Each row is a point on a landscape with many peaks, with its height.
From any point a climber takes the steepest step (rise divided by distance) to one of its 3 nearest points. It stops when none of these is higher. Distance is the straight distance between rows; heights are no part of it.
<717> (h 5.72): [-25  -6 -10   6  17  16 -10   5]
<582> (h 2.33): [ 43  -4   1   8 -15   7  20  -9]
<587> (h 3.52): [ 23  -9  22   2  -5 -21  14  -9]
<569> (h 6.39): [ 16  10  39   7 -32 -16  10 -38]
<257> (h 6.96): [-21  13 -29 -33   2  21 -19  17]
<590> (h 5.67): [-16  29 -29 -20  -7  14 -18  20]
<14> (h 6.36): [-24  13 -30 -18  -4  14 -14  18]
<328> (h 2.22): [ -6 -16  32  -7   2 -20  -7  -8]
<177> (h 6.07): [  4   6  25   8  -1 -33   4  -6]
<504> (h 4.20): [ 30 -18  20  -9  -8 -10  17 -16]
<430> (h 7.23): [ 15  -1  13   9  -5 -21  16   0]
<180> (h 5.69): [  8 -14  24  -3   0 -21  12  -2]
<674> (h 5.74): [  0   2 -11 -14  -4  -3   3  24]
<524> (h 1.80): [ 46   0   6  15 -16  14  -5 -27]
<605> (h 0.94): [  5  15   5   9  -8 -20   7  17]
<439> (h 5.94): [ -7  29 -15   3 -11  -9  -2  33]
<379> (h 4.84): [-25   9 -24   9  12  26  -8 -10]
<161> (h 7.28): [-25   2 -24 -19   8  26 -13  15]
<739> (h 6.79): [-28  15 -13  29  19   7 -11   3]
<392> (h 4.96): [  0   2  17   3   3 -23   2   6]
<72> (h 6.21): [-23  10 -12  19  14   4 -11  12]
<606> (h 3.86): [-21 -29   3 -11  17   2  -7   7]
<785> (h 1.90): [ 47 -20  12  -5 -14   9   2 -27]
<754> (h 7.46): [-22   5 -20  -4   2  11  -9  16]
<729> (h 6.57): [ -1   2  35   6  -7 -29  -4 -14]
<445> (h 7.34): [-12  19 -11   4  -3 -10  -3  29]
<613> (h 2.72): [ 10 -12   6   1   0 -18  12  13]
<659> (h 7.71): [-25  -4 -20 -16  17  33  -9   2]
<533> (h 4.92): [-25  13 -37 -12   0  25 -19   4]
<37> (h 5.44): [-18  16 -18  10   5   7 -16  21]
<607> (h 7.51): [  9 -11  36  -3  -1 -25   7 -14]
<658> (h 3.51): [-10  -7  11   9   6 -12  -3  10]
<199> (h 5.95): [-25  16 -25   2  11  17 -16  14]
<195> (h 6.31): [-30  -9 -10   0  19  26  -7  -3]
<654> (h 0.57): [ 19 -15   0 -19  -7  -7  26  17]
<94> (h 3.76): [-12   5  14  19  13 -18 -12   1]
<599> (h 5.00): [-20 -17 -10  -3  17  18  -6   7]
<271> (h 4.89): [-26  20 -24  14  13  30   5 -17]
<848> (h 2.67): [ 19   5  -6  -3  -9 -12  19  22]
<565> (h 4.87): [ 14 -27  24 -22  -5 -15   9  -9]
<258> (h 6.33): [-12  -1 -16 -32  -3   5  -4  23]
<561> (h 6.38): [-27   3 -13  20  19  11 -10  -1]
<68> (h 4.12): [-23 -21  -3  10  24  14  -8 -11]
<463> (h 3.45): [-29  -5 -23   1  21  39   5 -21]
<154> (h 3.17): [ 13  -6   9   5  -1 -23  14  15]
<859> (h 1.36): [ 45   5  19  14 -21   2   0 -41]
<127> (h 4.70): [-21  30 -25 -10  -7  13 -19  26]
<270> (h 2.82): [-13 -26  24  -8  16 -16   1  -3]
<749> (h 3.92): [-26  10 -38 -31   5  40 -12 -10]
<710> (h 6.04): [-18 -15 -18 -20   9   7  -3  22]
<105> (h 3.57): [-14 -15  16  -1   9 -17  -3   5]
<50> (h 1.65): [ 46  13  11  24 -14   7  -5 -28]
<221> (h 3.34): [-18  10  -2  29  15 -16 -15  12]
<381> (h 6.20): [-24   1  -3  18  20   6 -10  -7]
<348> (h 2.05): [ 43 -10  12   1 -14   5  10 -22]
<684> (h 2.50): [ 36   5   9  10 -14 -16  17  -9]
<737> (h 3.75): [-12   1   0   5   7 -10  -4  19]
<626> (h 1.91): [ 46   7   0  24 -15  -1   6 -17]
<244> (h 5.01): [-23  23 -32  12   9  24  -7  -7]
<480> (h 6.13): [  2  -4 -14 -31 -13  -3  14  23]
<861> (h 5.79): [-21  10 -16  10   5  -6  -9  22]
<441> (h 4.38): [ 27   7  29   9 -15 -20  18 -27]
<69> (h 1.60): [ 47 -27   5  -7 -11  15  23 -12]
<222> (h 4.61): [ 31  -5  28   3 -21 -15  13 -31]
<251> (h 3.94): [ -9   0   2  -4  -2 -11   6  26]
<823> (h 4.66): [-26  10 -29  -2  11  35   0 -14]
<826> (h 5.30): [-23  31 -29  11   4  18 -12   7]
<488> (h 6.00): [  3 -23  41 -16  -9 -22   3 -21]
<225> (h 5.55): [-19  -9 -12 -14   5   4 -12  17]
<541> (h 6.43): [ 12   1  43 -11 -22 -16   3 -33]
<60> (h 3.60): [ 30   4   6   0  -6 -10  21   5]
<789> (h 2.01): [ -8 -12   6  -4   9 -15  -1  19]
<860> (h 4.07): [-13  -5  17   7   8 -20  -7   2]
<746> (h 0.97): [  8 -21   8 -20   5  -8  10   8]
<419> (h 1.79): [ 45 -23  12 -11  -9   8  17 -25]
<12> (h 2.76): [ 37  10  -3  10 -14  -6  20  -3]
<90> (h 1.64): [ 48   6  10  26 -20  15 -17 -30]

For each start below, name every point that the climber comes to, in order.
<746> | <565> <488> <607>
<441> | <569> <541>
<244> | <826> <199> <754>
<251> | <674> <258>

Call two points neighbours if one is among the 3 nearest of the other. Go from one point of each pair to the other, from neighbour to neighbour, staying as high as possible. Name the lowest point that can't be avoided.
<739> / <445> | <861>
<445> / <659> | <717>
<607> / <541> | <488>

For each start below, name the point where the climber stops.
<737> | <258>
<533> | <659>
<823> | <754>
<222> | <541>
<590> | <659>
<717> | <659>
<37> | <739>
<463> | <659>
<504> | <607>
